The views of a scene show one set of named points, each view turned or mirrored, shifted and resized as a whole, with a little noise and some points left out.

Scene 1
View 1
(18): 10,7,29,15,22,-31,4,23,26,24,35,14,-6,22,-6,-12,-26,-1,-24,-9,7,1,5,12
(63): 15,-10,4,-1,-10,-43,34,34,34,30,50,-19,-20,9,17,-1,-11,-5,-5,-8,-4,-3,24,20
(139): 10,13,25,2,14,-20,1,14,20,6,28,8,-16,-9,-30,1,-17,19,-10,-13,-22,-1,33,13
(84): 10,3,17,6,15,-12,-4,11,16,13,21,4,-9,-5,-19,2,-9,15,-11,-7,-17,-4,19,14
(151): 10,-16,0,10,16,11,-21,-4,3,18,1,-3,1,-8,-7,9,11,17,-9,4,-18,-10,-3,16
(158): 11,-14,5,11,13,-3,-9,6,11,23,13,-2,-1,2,0,3,2,8,-12,1,-9,-7,-2,15
(136): 14,-13,3,3,-4,-31,21,26,26,29,39,-15,-13,8,15,1,-6,-2,-7,-4,-4,-4,14,20
(131): 10,-10,16,19,23,-12,-8,13,16,31,20,9,4,23,8,-8,-10,-4,-24,0,9,-3,-16,13
(34): 11,-19,-2,9,9,-1,-7,6,10,25,12,-8,-2,0,6,6,8,8,-9,3,-10,-9,-3,17
(135): 10,-2,18,13,18,-18,-3,15,19,23,25,7,-3,12,-4,-5,-13,4,-19,-4,-2,-2,3,14
(124): 9,-6,18,16,21,-15,-6,14,18,27,22,9,1,20,3,-8,-13,-2,-23,-2,5,-2,-9,14
(33): 11,-16,5,14,11,-16,2,16,18,33,24,-4,0,17,17,-3,-4,-4,-17,2,5,-5,-10,16
(128): 11,-8,9,6,7,-19,5,17,19,23,27,-4,-9,3,0,2,-6,6,-10,-4,-9,-5,12,17
View 2
(63): -25,-14,15,4,-7,-11,5,0,-23,3,8,14,19,9,-14,-20,9,-8,7,12,27,21,42,-3
(131): -24,-1,-5,24,10,-17,-7,-17,-7,17,12,11,7,2,15,-13,-29,1,-10,2,-1,5,12,2
(34): -9,-4,8,17,3,-12,1,-2,-6,-2,-7,-3,8,13,19,-17,-16,12,-6,3,2,7,3,-3
(139): -4,-12,16,-4,20,-7,15,-5,-12,-2,15,19,33,5,6,4,0,-14,-6,-13,19,16,-11,1
(158): -10,-3,7,16,8,-13,1,-6,-6,1,-1,2,11,11,18,-13,-18,7,-8,0,2,8,0,-1
(33): -23,-4,1,21,1,-16,-5,-11,-10,11,4,6,7,7,10,-19,-20,6,-5,8,4,8,21,-1
(18): -26,-8,-1,12,15,-16,-1,-18,-14,19,26,25,22,-4,1,-4,-16,-15,-6,-3,12,11,15,4
(128): -14,-8,11,9,6,-11,5,-4,-12,2,5,9,18,8,6,-12,-7,-1,-3,1,12,13,11,-1
(135): -18,-6,3,13,13,-14,1,-12,-10,10,14,15,17,3,10,-8,-17,-5,-7,-3,7,9,6,2
(151): -1,-2,10,15,11,-11,4,-3,-1,-6,-10,-6,10,15,29,-11,-20,14,-11,-5,-3,5,-16,-2
(84): -6,-8,12,4,15,-9,10,-5,-9,-1,8,12,25,7,12,-2,-8,-6,-7,-8,11,12,-8,0
(124): -22,-3,-2,19,11,-16,-4,-16,-9,16,14,13,12,2,11,-10,-24,-2,-8,0,2,6,10,2
View 3
(136): 12,17,1,22,4,1,-23,-8,-2,-29,-9,0,-7,5,-4,-12,18,-22,-24,17,37,24,7,-12
(151): -10,-33,-7,-3,8,-3,-23,15,0,31,-3,18,-14,12,18,-44,-12,-18,3,-37,-5,12,2,-28
(84): 11,-2,-20,5,8,-11,-12,4,-5,18,-12,27,5,29,1,-26,-13,5,-14,-21,31,20,4,-8
(18): 43,15,-33,-16,-1,-17,3,2,9,1,3,2,12,19,-13,11,4,-19,-23,-10,50,20,5,11
(135): 24,-2,-21,-10,3,-11,-9,5,8,7,1,4,1,13,-3,-7,2,-22,-15,-16,30,17,3,-4
(158): 5,-16,-9,-3,6,-5,-18,9,4,14,-1,9,-11,10,8,-27,-2,-23,-6,-22,11,15,3,-19
(128): 11,4,-9,10,6,-5,-19,0,-2,-2,-8,11,-3,15,0,-20,3,-14,-16,-6,29,21,4,-11
(124): 29,-6,-22,-19,1,-11,-5,10,13,8,9,-3,0,8,-1,-2,6,-34,-13,-19,26,15,3,-2
(131): 29,-11,-21,-26,-1,-11,-4,12,17,8,15,-11,-4,3,1,-1,9,-44,-10,-21,20,13,1,-4
(139): 17,11,-27,12,10,-13,-10,-1,-11,19,-21,40,15,41,-6,-23,-19,23,-21,-19,46,24,6,-2
(34): -3,-20,-2,2,7,-1,-22,9,3,9,-2,7,-16,4,12,-33,1,-29,-5,-18,4,15,2,-24
(33): 18,-6,-8,-8,-1,-4,-15,6,11,-7,8,-12,-11,-2,3,-9,15,-45,-12,-6,19,16,2,-12
View 4
(139): 0,-7,22,21,4,4,9,-19,-16,-10,12,-1,10,-15,-16,-3,7,-15,-8,-15,9,1,-4,12
(135): 0,-4,15,17,4,7,0,-5,2,6,5,-7,2,-2,-10,7,12,-7,3,-8,4,-8,-10,-3
(131): -2,-3,13,16,2,7,-3,3,10,13,4,-11,-4,3,-7,11,14,-5,9,-3,1,-11,-14,-8
(128): -8,-1,7,13,3,5,1,-9,-8,1,3,0,8,1,-10,-2,8,-8,3,-9,9,-12,-5,-4
(124): 0,-3,14,16,2,7,-2,0,9,11,4,-9,-2,1,-9,11,14,-5,7,-5,2,-10,-13,-7
(136): -8,4,-3,13,3,3,-3,-15,-8,-1,-3,9,18,10,-10,1,8,-1,5,-12,12,-19,1,-14
(63): -4,5,-5,15,2,2,-2,-24,-10,-7,-6,17,28,13,-13,4,8,4,2,-17,14,-20,6,-19
(84): -5,-5,17,16,4,6,5,-10,-12,-3,10,-5,3,-9,-11,-5,7,-15,-2,-9,8,-3,-8,9
(151): -22,-4,10,6,4,8,-2,10,-13,9,9,-15,-12,-4,-2,-17,4,-22,7,4,10,-7,-15,10
(33): -8,0,3,11,2,6,-6,2,4,12,-1,-5,2,10,-5,5,11,-3,11,-4,6,-16,-10,-14
(34): -18,-1,3,6,3,6,-4,5,-9,9,3,-8,-4,4,-3,-11,6,-14,9,0,10,-13,-11,-1

In a view up to two points have been moved. Name them for each view, in the order of its rows, or write -.
view 1 | -
view 2 | -
view 3 | (135)
view 4 | (131)
